Each row is a point on a landscape with many valleys, with its height.
From any point a ball rolls to the lowest of the 2 points nearest to it. It stops when none of these is lower. Distance is the straight distance between rows; heights are no part of it.
<89>: [130 152 116 155 156 149 106 155 106 127 113 192 100 125 146 135 148 111
  95 119 152  96]  (h 379)
<935>: [123 144  92 102 205 124  83 171 124 127 123 169  60  90 132 122 166 139
 193 135 141 145]  (h 453)
<1352>: [115 108 141  77 154 154 123 152 155 121 100  74 147 154 116  99 127 116
 136 153  96 232]  (h 337)
<1138>: [118 131 117 141 162 164 115 144 106 128 121 165 104 112 158 124 174 122
 126 145 149 156]  (h 309)
<287>: [113 140  91  93 206 121  86 167 133 132 107 150  51  91 119 136 163 138
 173 123 126 129]  (h 460)
<2243>: [128 106 149 166  57 142 162  90 139  96 111 118 161 142 158 148  57 166
 165 143 114  97]  (h 412)
<262>: [132 145 169 148  83 115 149  60 117  95 157 169 138  88 128 149  44 169
 175 102 108  92]  (h 357)
<687>: [129  93 116  92  98 157 102 136  65 118 152 125 115  83 131  72 148 114
 188 118  95 199]  (h 223)
<1059>: [118 140 149 142 115 156 159 138 154 125 124 121 164 161 162 124 125 125
 105 146 153  94]  (h 795)
<335>: [134 106 108  84 173 100 128 129 147 143 104  97 102  96  59 114 144 141
 139 149  78 171]  (h 547)
<696>: [183 102 112 128 138  89 155 106  94 154 166  75 109  96  32  88 100 112
 120 130 107 130]  (h 220)
<1817>: [127  93 111 119  98 150  99 130  55 116 155 149 108  59 136  85 160 116
 189 118 108 190]  (h 203)
<364>: [171 125 104 133  84 111 113 142 128 143 158 128 101 192  94 105  81 148
  96 117 147  71]  (h 402)
<1641>: [109 132 124  75 190 110 120 118 185 142 102  84 149 140 112 139 150 142
 156 157  90 214]  (h 227)
<1864>: [ 99 138 136 153 151 163 134 138 144 118 105 157 155 143 180 137 170 112
 108 147 154 140]  (h 521)
<196>: [103 195  98  85 195 109  81 127 140 119 121 158 119 142 130 173 161 161
 107  94 139  98]  (h 492)
<2188>: [173 105  91 133  83  96 102 138 131 148 150 119  87 210  71 109  80 153
 103 118 140  80]  (h 451)
<2316>: [113 117 149 161  74 160 169 134 147 114 114 106 162 160 178 133  99 136
 132 146 132  81]  (h 814)
<1033>: [139 115 109 136  67 158 125 161 149 133 132 136 115 201 152 134  80 131
 101 150 156  58]  (h 339)
<380>: [129  81 170 105  77 161 133 137 104 118 114  85 157 100 165  96 122  95
 140 121 115 215]  (h 96)
<1084>: [109 197 123  83 192  95 111  83 161 129 132 144 155 143 150 167 152 162
 118 127 134 118]  (h 246)
<624>: [136 125 113 107 176 112 101 175 170 146  84  80 118 157  84 154 120 112
  92 105 142  70]  (h 494)
<1440>: [173 109 104 132 158 119 128 150  97 135 121 105  89 110  46 108 109 123
  97 125 129 116]  (h 314)
<2001>: [159 116 113 175 186 155 108 179 114 151  84 154  96 133 142 132 139  97
 102 135 140 130]  (h 431)
<1895>: [128 128  99  77 180  91 112 143 168 150 100  84 105 108  61 156 146 112
 104 121  94 108]  (h 530)
<1317>: [115 105 169 183  58 150 163 113 124  87  98 102 164 131 171 135  80 153
 153 132 121 111]  (h 430)
<534>: [124 118  97 115 192 129  87 187 136 151  77 126  63 111  96 158 158  90
 117 120 110 103]  (h 536)
<2271>: [134 142 122 131 197 148 101 170 132 148  74 140 110 149 136 160 141 106
 101 126 141 116]  (h 522)
<1010>: [140 103 142 207  96 160 150 176 116 132 102 134 142 137 184 114 131  87
 117 126 145 119]  (h 846)
<261>: [136 122 121 117  61 127 138 100 185 137 152 131 130 201 145 147  80 135
 118 141 144  79]  (h 452)
<1615>: [136 155 108 125 176 125  82 159  94 124 117 164  89 128  97 145 140 135
  99 103 149  92]  (h 581)
<721>: [101 158 143 146 169 163 124 152 156 117  94 164 146 148 181 144 162 119
  97 146 160 111]  (h 485)
<847>: [145 140 152 103 184  76 140  94 169 163 125  54 164 172  88 143 107 120
 131 161 122 132]  (h 373)
<242>: [158  82 116 129 163 121 127 174 111 140  97  99  84 107  48 110 121 107
 107 142 124 133]  (h 355)
<126>: [118 127 101 137 162 159  78 156 126 123 140 172  98 107 174 103 176 115
 182 146 137 181]  (h 423)
<9>: [123 111 133 158  58 166 143 144 132 113 122 146 124 151 161 139  78 119
 131 130 146  50]  (h 195)
<1279>: [121 151  94  83 187 114 119 106 133 125 143 136 106 100 118 130 167 170
 155 145 130 164]  (h 167)
<784>: [137 134 108 143 168 148 112 145  86 136 127 169  90 105 126 124 162 122
 116 135 144 137]  (h 258)
<1876>: [125  83 135 178  91 151 117 126  72 118 125 164 114  62 152 105 155 105
 152 103 129 156]  (h 157)
<1924>: [101 144  94  78 206 130 115 154 173 146  85 104 102 127 107 173 163 120
 128 127 112 122]  (h 325)
<194>: [141 135 155 104 186  92 146 107 177 164 121  46 169 163  91 144 114 126
 132 167 118 168]  (h 341)
<267>: [137 146 137 113  50  67 110  86 136 158 202 155 109 169  82 139  90 131
 142 129 134  80]  (h 132)
<311>: [136 138 103 153 183 147  89 153 101 133 115 181  83 116 142 135 159 112
 105 127 148 120]  (h 316)
<1254>: [131 164 109  94 192 110 105 116 127 128 125 138 118 128 113 147 145 154
 103 117 137 122]  (h 243)
<867>: [122 129 139 154 156 163 144 172 133 140  96 121 145 153 153 125 143 112
 104 153 158 146]  (h 767)
<50>: [138  88 153 101  93 159 135 155  99 133 121  76 145 118 136  90 120  93
 134 126 107 218]  (h 139)
<1366>: [128 130  91 109 190 116  81 168 117 132  97 134  66 105  70 156 149 111
 107 104 124  95]  (h 552)
<852>: [131  89 166 150  69 150 144 155 107 120 118  69 153 120 167 110 128 101
 131 126 138 177]  (h 97)
<1323>: [110 108  98  62 183  84 110 141 162 141  98  90  90 101  73 119 167 140
 155 144  70 152]  (h 543)
<1675>: [118 166 100  99 182 107  76 154 144 138 105 135 110 149  81 164 140 138
  96  71 132  80]  (h 374)
<1001>: [107 178 126 127 156 135  93 148 137 109 118 198 125 149 149 148 141 139
  90 120 158  80]  (h 616)
<143>: [111 158  92  84 210 120  92 144 126 123 110 142  67 106 113 158 161 145
 146 117 131 118]  (h 470)
<1307>: [134 124 106  85 179 105 109 163 172 153  90  79 114 134  71 159 130 103
  90 109 121  88]  (h 516)
<1193>: [108 172 138 125  96 133 109 135 199 109 157 191 136 163 134 151  91 147
 106 112 157  73]  (h 597)
<1948>: [116 140 146 142  99 149 172 121 165 119 129 106 172 164 168 127 110 137
 120 149 135  90]  (h 805)
<621>: [ 98 172 172  96  86  81 131  62 166 134 195 155 145 157 110 152  93 123
 157 128 134  80]  (h 244)
<1901>: [100 165 143 152  98 160 125 148 156  94 148 205 132 135 147 148  98 113
 112 107 154  60]  (h 660)
<738>: [131 141 115 118 179 118  89 181 154 142  86 112 112 168  99 160 119 113
  92  90 145  64]  (h 456)
<2248>: [127 135 134 145  91 136 155 124 101 111 140 148 132  96 135 118 120 128
 109 110 134  78]  (h 526)
<171>: [177  95 121 129 117  96 173 116  91 160 164  63 123 101  50  94 111 120
 135 135  95 164]  (h 184)
<1120>: [131 177 148 108 116  91 104 112 201 140 161 158 144 189 128 153  97 154
 117 128 145  89]  (h 559)
<510>: [119 138 161 132 103  97 174  67 138 133 156  91 181 118 146 129 133 130
 147 133 112 137]  (h 327)
<2105>: [141  79 140 135  85 160 101 150  71 134 127 122 127  87 148  94 138  83
 153 114 114 204]  (h 199)
<1186>: [106 162 127 101 201 141 122 135 155 135  87 132 140 147 155 162 157 149
 109 134 142 128]  (h 398)
<1561>: [120 136 143 149  62 158 138 134 137 101 131 164 122 126 148 144  70 139
 140 105 140  57]  (h 276)
<1387>: [158  76 109 156 115 149 154 163 106 141 116  46 122 182 110 103  96 125
 112 158 148 114]  (h 400)
<2151>: [112 157 174 101 100  71 156  42 132 138 181 123 168 135 123 130 114 117
 157 146 119  88]  (h 285)
<949>: [133 125 166 160  67 140 162  67 134 102 130 134 156 130 149 156  44 174
 179 137 107 105]  (h 390)
<513>: [ 92 158 102  80 212 134 104 150 166 142  94 117  95 130 132 170 165 145
 153 131 123 137]  (h 351)
<1245>: [118 142 101  88 173 116 129 107 130 130 155 128 115 100 114 124 164 160
 163 149 115 196]  (h 144)
<310>: [150 121 104 102 126  87 150  64  67 147 184 133 118  54  84 110 158 143
 154 113 100 165]  (h 87)
<1953>: [141  87 158 175  59 142 160 142  92 119 108  92 142 121 152 117 111 133
 136 131 136 110]  (h 233)
<2024>: [131 142 134 100 182 110 144 111 157 153 124  90 162 138 107 137 141 138
 125 152 115 189]  (h 272)
<1534>: [131  96 179 160  68 113 155  98  99 100 125  88 159  78 135 111 114 151
 149 113 120 167]  (h 207)
<336>: [ 97 128 165 160  77 136 177 104 159 109 115  76 186 148 183 133 113 135
 146 136 119 126]  (h 385)
<2308>: [132  91 134 109 118 158 137 155 101 138 125  92 136 127 114  90 125 102
 137 135 111 218]  (h 177)
<1079>: [152  88 138 136  49  89 154  60 109 155 137  75 164 173 130 129  92 127
 150 168 106  90]  (h 241)
<379>: [124  96 117  94  84 124 118 101  72 113 160 123 128  52 120  97 152 146
 171 116 106 199]  (h 147)
<1582>: [ 82 132 120 149 121 144 143  93  92  83 131 186 113  73 159 135 165 135
 166  94 131 128]  (h 95)
<1253>: [132 142 169 160  84 128 164  62 128  99 142 149 158 102 147 148  51 179
 174 123 112 104]  (h 371)
<2165>: [ 98 118 121 172 113 151 130 114  75 101 130 198 103  70 158 122 163 114
 155  96 134 122]  (h 129)
<370>: [177 103  98 122 144 107 149 118  86 147 153  97  88  77  25  95 116 125
 118 121 106 142]  (h 249)
<1525>: [140  79 132 111 155 129 134 187 151 142  77  66 123 135  76 115 126 110
 120 158 115 169]  (h 503)
<1463>: [132 146  97 121 192 121  75 158  98 125 110 154  66 109  82 153 151 127
 107  98 132 103]  (h 564)
<2197>: [134 125 147 159  59 155 145 109 130  94 134 166 127 112 139 151  52 155
 152 106 132  66]  (h 313)
<859>: [128 182 136 102 141  83  95 114 178 132 149 163 146 173 119 143 112 161
  98 111 148  87]  (h 578)
<962>: [125  84 159 178  52 142 161 134 109 107 101  64 159 141 169 120 112 136
 138 139 129 134]  (h 217)
<432>: [105 121 137 128 139 169 122 152 124 126 124 123 144 129 161 123 164 102
 132 147 133 199]  (h 735)
<1763>: [104 163 102 124 127 131 121 107  94  91 161 200 104  89 130 125 159 140
 116 104 146  90]  (h 565)
<1559>: [135 143 140  99  78  85 114  95 175 156 169 135 122 222 120 146  88 130
 122 152 139  92]  (h 510)
<1088>: [116  96 142 169  62 161 163 149 130 118 105 105 154 166 181 126 100 119
 133 153 139  82]  (h 822)
<554>: [121 119 151 155 136 167 140 171 136 139  99 106 157 166 170 125 146  97
 112 152 153 175]  (h 754)
<2298>: [150  80 173 134  62 116 140  97  83 108 136  83 154  63 128  97 120 142
 141 117 110 199]  (h 185)
<1418>: [180 106  97 135 113  82  95 139 127 142 141  95  86 195  48 107  79 147
  99 110 134  75]  (h 429)
<778>: [129 110 105 131 197 141  93 182 135 156  70 130  72 119 109 147 150  94
 129 131 115 127]  (h 520)
<605>: [131  85 142 113  77 124 134 106  76 116 141 106 144  59 128 102 145 136
 150 105 107 203]  (h 164)
<1727>: [ 93 133 123 137 152 164 120 132 122 116 127 166 118 112 175 132 184 114
 136 146 152 169]  (h 340)
<1883>: [101 172 173  93 105  73 149  45 148 130 189 146 163 141 116 142 104 120
 155 138 120  79]  (h 267)
<881>: [170 112 103 122 146 120 143 133  73 140 149 120  79  88  46 100 120 126
 102 111 123 131]  (h 277)
<1089>: [139  98 137 107 142 134 150 154 139 139 115  58 144 140  89 102 116 116
 120 151 108 215]  (h 278)
<1057>: [117 123 150  85 141 152 133 141 152 132 123  84 159 148 142 113 139 121
 128 148 116 228]  (h 366)
<1932>: [110 141 136 127 128 129 169  98 144 125 148 115 173 116 148 128 149 137
 114 134 132 146]  (h 720)
<2212>: [129  83 131 100 163 125 120 170 148 134  73  87 114 125  72 108 148 114
 129 159  89 181]  (h 523)
<1750>: [172 103 110 139 150 113 132 148 116 139 125  78  92 134  49 107  98 127
  97 124 140  97]  (h 350)
<1129>: [134 164 138 121  71  75 108  93 154 147 197 166 120 155  91 133  94 143
 128 120 133  79]  (h 179)
<239>: [100 170 133 112 184 149 114 137 157 122  92 159 151 152 177 161 161 136
  99 138 157 117]  (h 438)
<1917>: [145 108 147 111  95 111 160 121 117 149 149  58 165 112 120 109 126 117
 134 129 106 212]  (h 156)
<1596>: [121 181 137 104 150 110 119 112 180 114 143 163 160 154 141 143 121 153
  90 123 149  89]  (h 595)
<1571>: [128 139 140 141  82 135 160 110 126 106 148 146 139 105 138 126 103 141
 123 106 125  69]  (h 517)
<1218>: [132 151 117 181 145 154 107 160 119 114 116 204 104 127 166 130 148  98
  87 120 148  85]  (h 432)
<1943>: [119 172 152 115  79  80 119  77 167 131 195 175 137 147 107 140  95 132
 143 112 129  79]  (h 216)
<1177>: [ 88 150 144 136 130 145 168 109 159 113 129 131 175 129 164 131 151 133
 111 133 138 138]  (h 714)
<1587>: [114 188 114 107 146 103  92 115 143 109 151 192 138 135 120 146 139 160
  95  98 139  84]  (h 519)
<746>: [ 81 142 151 151 117 158 173 118 153 100 120 140 169 134 176 139 131 125
 122 126 133 114]  (h 707)
<607>: [ 88 155 152 150 107 169 161 133 161 105 120 164 154 140 177 144 107 120
 119 123 145  80]  (h 694)
<2161>: [132  90 148  91 147 139 133 155 147 127 102  68 141 153  99  91 120 106
 128 152  97 228]  (h 310)
<277>: [137 138  88  98 133  98 142  74  86 130 182 145 106  64 101 118 169 153
 155 126 118 159]  (h 111)
<369>: [116 107 126 196 110 154 138 128  85 110 116 196 110  79 164 121 148 100
 133  98 129 111]  (h 119)
<1054>: [119 173 135 120  94 114 106 124 203 126 168 171 139 174 130 148  94 148
 106 123 150  77]  (h 580)
<1806>: [146  98 131 156  63 133 164 128  96 123 126  84 138 130 139 108 105 144
 125 136 128  95]  (h 273)
<1533>: [128 125  96 163 164 179  87 161 144 129 119 166 109 121 198 112 174 114
 154 139 136 182]  (h 401)
<1681>: [112 166  97  95 180 121 124 101 127 111 148 156 106  99 133 141 171 164
 136 139 139 150]  (h 189)
<58>: [122 121 147 208  94 166 154 166 130 120 107 159 137 132 191 125 120  90
 120 124 141  87]  (h 854)
<1729>: [125 138 149 141  75 127 160  93 149 110 141 135 150 125 147 131  86 145
 139 115 117  71]  (h 507)
<524>: [115 193 107  98 168  94  80 119 144 123 138 184 134 141 119 158 148 169
  98  90 138  92]  (h 509)
<2171>: [101 161 111  88 207 134 105 138 145 134  93 132 113 130 147 171 167 150
 129 130 137 139]  (h 369)
<123>: [124 143 142 147 140 154 149 159 146 131 109 117 154 161 159 125 131 128
  96 152 160 110]  (h 783)
<156>: [135 105 147 188  93 158 157 166 104 135 111 109 143 143 169 110 125  98
 121 138 149 117]  (h 839)
<152>: [102 146 132 179 135 160 130 139 129 104 116 206 120 119 176 135 142  92
 109 120 143  92]  (h 480)
<2287>: [ 99 183  91  85 207 117  82 137 132 116 113 150  91 125 134 174 167 154
 127 103 144 102]  (h 481)
<1990>: [131 156 129 120 188 136  99 170 130 138  85 145 119 157 140 152 137 122
  94 113 154  87]  (h 558)
<566>: [111 131 123 191 136 169 137 147 137 118 110 195 129 123 192 131 156  87
 109 128 140 116]  (h 508)
<353>: [133 146 128 100 200 105 137 106 161 149 113  97 157 143 108 152 135 143
 115 144 126 153]  (h 302)
<2315>: [148 114  99 157 147 156 107 155  78 142 136 173  74  95 124 111 161 106
 123 126 134 147]  (h 200)
<2083>: [123 129 133 123  55 122 138  80 193 137 158 138 133 187 150 164  72 128
 135 135 133  78]  (h 473)
<109>: [138 102 155  85  95 120 148 110 120 137 147  68 164 106 132 100 120 106
 143 125  89 227]  (h 134)
<1808>: [124  86 131 111  92 162 102 137  75 119 130 127 127  91 152  85 144  92
 165 124 103 207]  (h 221)
<69>: [155  79 102 150 151 156  98 176  90 145 107 147  79 105  79  81 142  91
 151 142  97 181]  (h 212)
<1935>: [148  87 133 135 154 130 147 187 145 140  93  53 126 148  87 118 111 113
 114 166 134 164]  (h 479)
<1937>: [138 165 106 115 139 103 103 114  95 116 164 179 114 109  95 119 138 150
  91  96 140  91]  (h 549)
<2048>: [137 138 104 105 138 115 150  87  96 135 168 145 115  75 105 117 159 145
 127 124 124 148]  (h 135)
<1111>: [145 152 135 105 193  98 130 117 168 155 108  84 154 166 104 151 121 137
 105 132 129 114]  (h 344)
<412>: [153 104 112 160  81 155 121 180 114 135 130 143 108 188 148 111  86 115
  99 140 157  58]  (h 92)
<216>: [110 157  98 147 116 134 109 119  77  92 161 216  90  84 124 121 155 121
 114  89 135  79]  (h 557)
<218>: [ 83 140 118 129 124 142 163  80 113  89 144 172 136  84 153 134 165 144
 142 107 133 128]  (h 123)
<1412>: [161  76 107 158  88 146 161 155  86 147 126  56 130 180 124 101  94 127
 115 152 136  95]  (h 356)
<1330>: [115 144 105  87 199 126 104 147 148 137  94 109 110 124 101 165 146 130
 110 111 119 117]  (h 299)
<980>: [ 96 161 119 121 141 131 154  93 137 101 147 170 144 107 147 136 157 141
 115 119 141 118]  (h 158)
<1072>: [156  87 145 156  43  90 156  65 103 132 131  75 159 144 131 117  90 145
 158 162 100 105]  (h 274)
<2117>: [141 102 176 166  58 109 164  87 106 103 125  76 161  99 137 112 100 158
 148 132 113 134]  (h 229)
<1704>: [141 104 124 170  68 162 140 162 120 121 122 142 117 158 162 123  88 104
 122 137 148  49]  (h 65)
<2172>: [119 169 134 123 169 135  92 160 135 124 100 176 128 153 147 151 137 130
  89 118 154  82]  (h 591)
<104>: [123 172 110  93 189 101  91 139 160 143 115 124 130 157  92 165 136 145
  96  73 130  89]  (h 345)
<2027>: [110 133 135 127 135 150 153 121 121 131 140 120 155 113 141 122 157 136
 110 135 133 168]  (h 724)
<1785>: [ 97 189 141 112 131 138 120 122 194  97 144 188 155 155 153 151 107 140
 100 119 144  81]  (h 615)
<168>: [ 94 164 148 140 103 170 147 132 179  93 145 183 144 147 160 157  85 128
 121 113 153  68]  (h 678)
<331>: [127  77 173 139  69 152 133 148 102 114 110  83 159 105 175 109 122  95
 131 114 130 196]  (h 43)
<1453>: [121 175 119  89 192 104 103 128 168 141 104 119 144 159 121 172 139 141
  99  92 130 101]  (h 315)
<663>: [130  92 153 216  91 150 141 143  83 109  99 172 121  78 169 120 125 104
 146 100 124 115]  (h 39)
<1277>: [147 128 100 172 189 158  93 161 119 146  94 174  86 130 155 136 159 105
 108 131 138 134]  (h 375)
<796>: [145 109 130 125 151 130 155 150 130 142 127  77 131 124  90 112 124 131
 114 146 124 180]  (h 235)
<751>: [106 134 121 148 169 172  98 150 150 128 113 164 126 133 192 132 178 110
 146 154 146 179]  (h 372)
<1139>: [137  79 121 118 135 155 107 173  90 129 116 129  96 115  82  66 135  95
 159 139  94 201]  (h 265)
<958>: [121 106 117  76  95 119 128  88  96 114 168 107 143  69 124  95 149 137
 177 117  86 220]  (h 131)
<15>: [126 174  95  92 184 100 107  96 131 120 135 153 117 119 123 151 156 161
 106 124 136 124]  (h 219)
<1803>: [111 137 165 134  99 111 174  87 146 130 147  75 192 122 159 126 135 122
 137 131 120 167]  (h 342)
<180>: [118 153 172 115 115  78 167  57 131 148 171 104 177 130 132 126 121 119
 152 149 116 110]  (h 306)
<1749>: [125  91 165 201  62 152 158 145  95  95  93 122 136 110 160 119  99 130
 148 129 131 100]  (h 176)
<1956>: [131 156 104  92 196 111 105 131 132 133 111 122 107 121  87 149 138 147
 109 110 125 117]  (h 271)
<107>: [132  79 150 182  78 149 128 141  70 125 112 141 125  72 146 111 145 103
 141 107 129 154]  (h 125)
<884>: [140 119 121 149 197 149 107 180 133 153  71 129  98 140 124 154 135  91
 108 131 133 130]  (h 486)
<888>: [130 130 127 159 104 138 146 134  81 109 140 178 112  79 140 114 129 115
 108  97 136  78]  (h 539)
<1905>: [109 117 176 169  67 144 178 103 140  97 101  84 180 142 176 135  94 151
 156 127 116 132]  (h 408)
<1174>: [123 174 107 117 132 109  90 132 118 112 161 199 117 123  94 125 132 161
  91  96 144  82]  (h 537)
<1973>: [127 108 133  84 101 118 142  99 107 137 162  89 158  93 119  97 143 126
 157 122  90 233]  (h 107)
<715>: [148 141 142 106 183  78 123 105 175 160 110  62 149 181  95 150 106 125
 128 134 128 100]  (h 382)
<1649>: [140 124  95 166 183 166  87 166 136 145 103 175  82 117 174 121 169 113
 135 138 133 163]  (h 420)
<1086>: [158  82 114 148 141 137 153 174 135 144 102  42 126 170  95 112 100 120
 110 162 145 133]  (h 444)
<2033>: [110 144 121  65 184  94 121  93 166 141 133  96 148 134 111 130 154 147
 172 162  86 224]  (h 197)
<464>: [159 113 146 127  98  67 162  73  66 158 173  95 140  71  88 107 131 133
 147 124  96 142]  (h 130)
<635>: [130 135 116 159 107 138 128 131  65 106 143 196  95  76 131 115 142 109
 119  99 133  86]  (h 546)
<734>: [140 105 163 170  57 101 163  76 116 113 128  79 166 118 140 116  94 154
 161 142 105 115]  (h 248)
<481>: [135  88 121  90 160 103 132 144 147 136 103  83 119 112  53  91 144 129
 138 153  82 194]  (h 540)
<71>: [105 132 136 116 147 150 138 133 135 129 126 120 157 124 147 128 159 130
 120 143 142 185]  (h 728)
<770>: [153 111 137 134 118 126 165 136 115 152 144  57 149 127 106 102 114 122
 123 135 122 183]  (h 191)
<1945>: [169  88 109 153  71 127 164 131  90 149 136  65 130 152 122 100 104 141
 124 139 129  91]  (h 311)
<882>: [122 184 130  84 193 100 114 102 173 140 114 132 157 161 141 168 139 150
 104 114 133 107]  (h 279)
<1711>: [143 133  92 126 191 134  79 173 123 119 133 188  68  85 150  96 163 134
 204 139 143 157]  (h 443)
<1884>: [157 122 113 146  81 138 120 166 116 135 149 143 103 180 116 109  88 130
 101 127 152  61]  (h 304)
<1293>: [100 171 135 141 123 146  99 151 151  95 135 214 132 142 144 141 122 123
  98 112 154  73]  (h 640)
<1295>: [137  83 161 217  70 149 144 151  80 106  94 139 130  97 163 108 111 111
 149 117 133 114]  (h 116)
<2263>: [120 174  98 121 175 128  78 142  92 109 132 197  89 116 124 145 157 141
 105 111 148 101]  (h 575)
<1026>: [144 163 148 103 117  77 110  99 176 156 153 126 141 205 121 137  97 140
 121 146 144  86]  (h 533)
<1045>: [159  93  97 161 155 160 108 167  79 149 122 158  77  99 108  98 147  97
 137 134 122 164]  (h 122)
<1288>: [111 143 117  67 173 110 123  94 153 124 149 116 143 122 123 128 160 152
 169 155 106 219]  (h 175)
<1465>: [ 98 139 170 148  96 119 179  85 169 122 136  71 197 140 179 133 130 129
 139 137 118 156]  (h 358)
<1715>: [161  92 130 128  44  97 145  76 127 150 148 108 140 166 133 135  81 135
 142 147 110  79]  (h 194)
<1766>: [111 176 119  95 184 103 132  71 161 119 139 148 164 129 152 156 163 155
 120 146 135 144]  (h 218)
<1568>: [106 121 127  81 177 123 122 137 167 134  94  82 136 138 102 131 147 139
 150 151  89 205]  (h 251)
<863>: [130  97 145 181  77 164 160 171 111 130 109  88 150 163 178 113 119 112
 124 147 145 112]  (h 832)
<2207>: [131 135  92 130 175 148  81 172 117 123 146 180  85  92 162  86 167 126
 196 141 138 170]  (h 435)
<1247>: [ 97 167 115 105 161 121 138  85 151 102 147 163 149 119 150 144 166 153
 111 136 138 122]  (h 186)
<208>: [126 145 149 124  68 115 148  74 170 127 161 138 150 155 142 142  78 135
 144 131 116  75]  (h 493)
<1157>: [155 115 123 118 113  68 157  65  57 154 185 114 126  56  77 109 141 139
 151 116  95 155]  (h 108)
<1486>: [153  93 118 115  40  91 132  85 132 159 163 123 129 193 120 140  74 132
 129 141 118  82]  (h 140)
<45>: [140 120 116 113  65  98 117 108 183 153 156 134 123 226 132 155  79 135
 106 153 143  91]  (h 484)
<177>: [120 125  95  57 185  80 116 131 174 155 102  85  91 100  70 147 164 119
 125 138  75 129]  (h 538)
<433>: [129 134 151 100 174  97 149 107 166 152 131  61 175 152 102 138 123 125
 138 165 104 206]  (h 305)
<515>: [117  84 124 149  89 155 108 128  68 115 133 156 115  58 151 106 165 110
 170 110 123 175]  (h 180)
<1284>: [108 136 108 116 129 129 149  87 104 114 158 150 126  75 130 125 171 147
 133 117 134 140]  (h 151)
<968>: [174 109 138 132  98  78 165  89  73 162 173  71 139  90  76 105 118 128
 141 127 101 152]  (h 150)
<1635>: [123 166  90 117 150 123 108 116  91 102 154 185  97 101 123 130 160 149
 102 113 150 102]  (h 561)
<1870>: [123  99 161 161  71 149 164 139 119 117 111  62 168 136 170 115 119 123
 124 133 138 148]  (h 166)
<142>: [119 132 131 182 145 169 126 158 137 128 104 168 134 136 189 130 165  92
 108 142 148 142]  (h 535)
<625>: [180  98 104 131 125 101 111 136 122 139 138  81  88 169  42 101  83 137
 100 114 139  79]  (h 393)
<561>: [136 142 150 153  69 138 140  91 127  98 147 173 128  97 130 154  45 166
 160  95 120  78]  (h 338)
<893>: [138 115 125 119  30  78 119  83 143 158 180 146 109 189  98 159  81 125
 129 135 128  89]  (h 51)
<1710>: [136  81 123  87 120 148 124 154  93 126 128  98 115 121  87  65 128 106
 150 133  86 215]  (h 222)
<2182>: [140  70 160 167  74 155 109 152  74 119 114 126 134  77 157 101 139  89
 145 111 123 181]  (h 165)
<1320>: [131 146 110 115 175 107  77 174 140 139  99 124 109 156  74 152 122 125
  91  74 142  65]  (h 414)
<1004>: [139 113 115 128  56 143 127 131 168 136 138 132 122 197 151 140  79 139
 107 144 149  70]  (h 415)
<1021>: [109 121 150 125 131 176 126 162 140 129 108 109 158 146 168 120 151  92
 120 148 140 211]  (h 741)

Write out the way that a ball takes from each point below.
<687> -> <1817> <515> <1876> <107>
<1727> -> <1138> <784> <2315> <1045>
<1956> -> <1254> <15> <1681> <1279> <1245>
<1766> -> <1247> <980> <218> <1582>
<1072> -> <1079> <1715> <1486> <893>
<1218> -> <89> <311> <784> <2315> <1045>

Where does a ball stop that starts at each point below?
<239> -> <1245>
<1568> -> <1245>
<142> -> <1045>
<180> -> <893>
<882> -> <1582>
<1253> -> <1704>
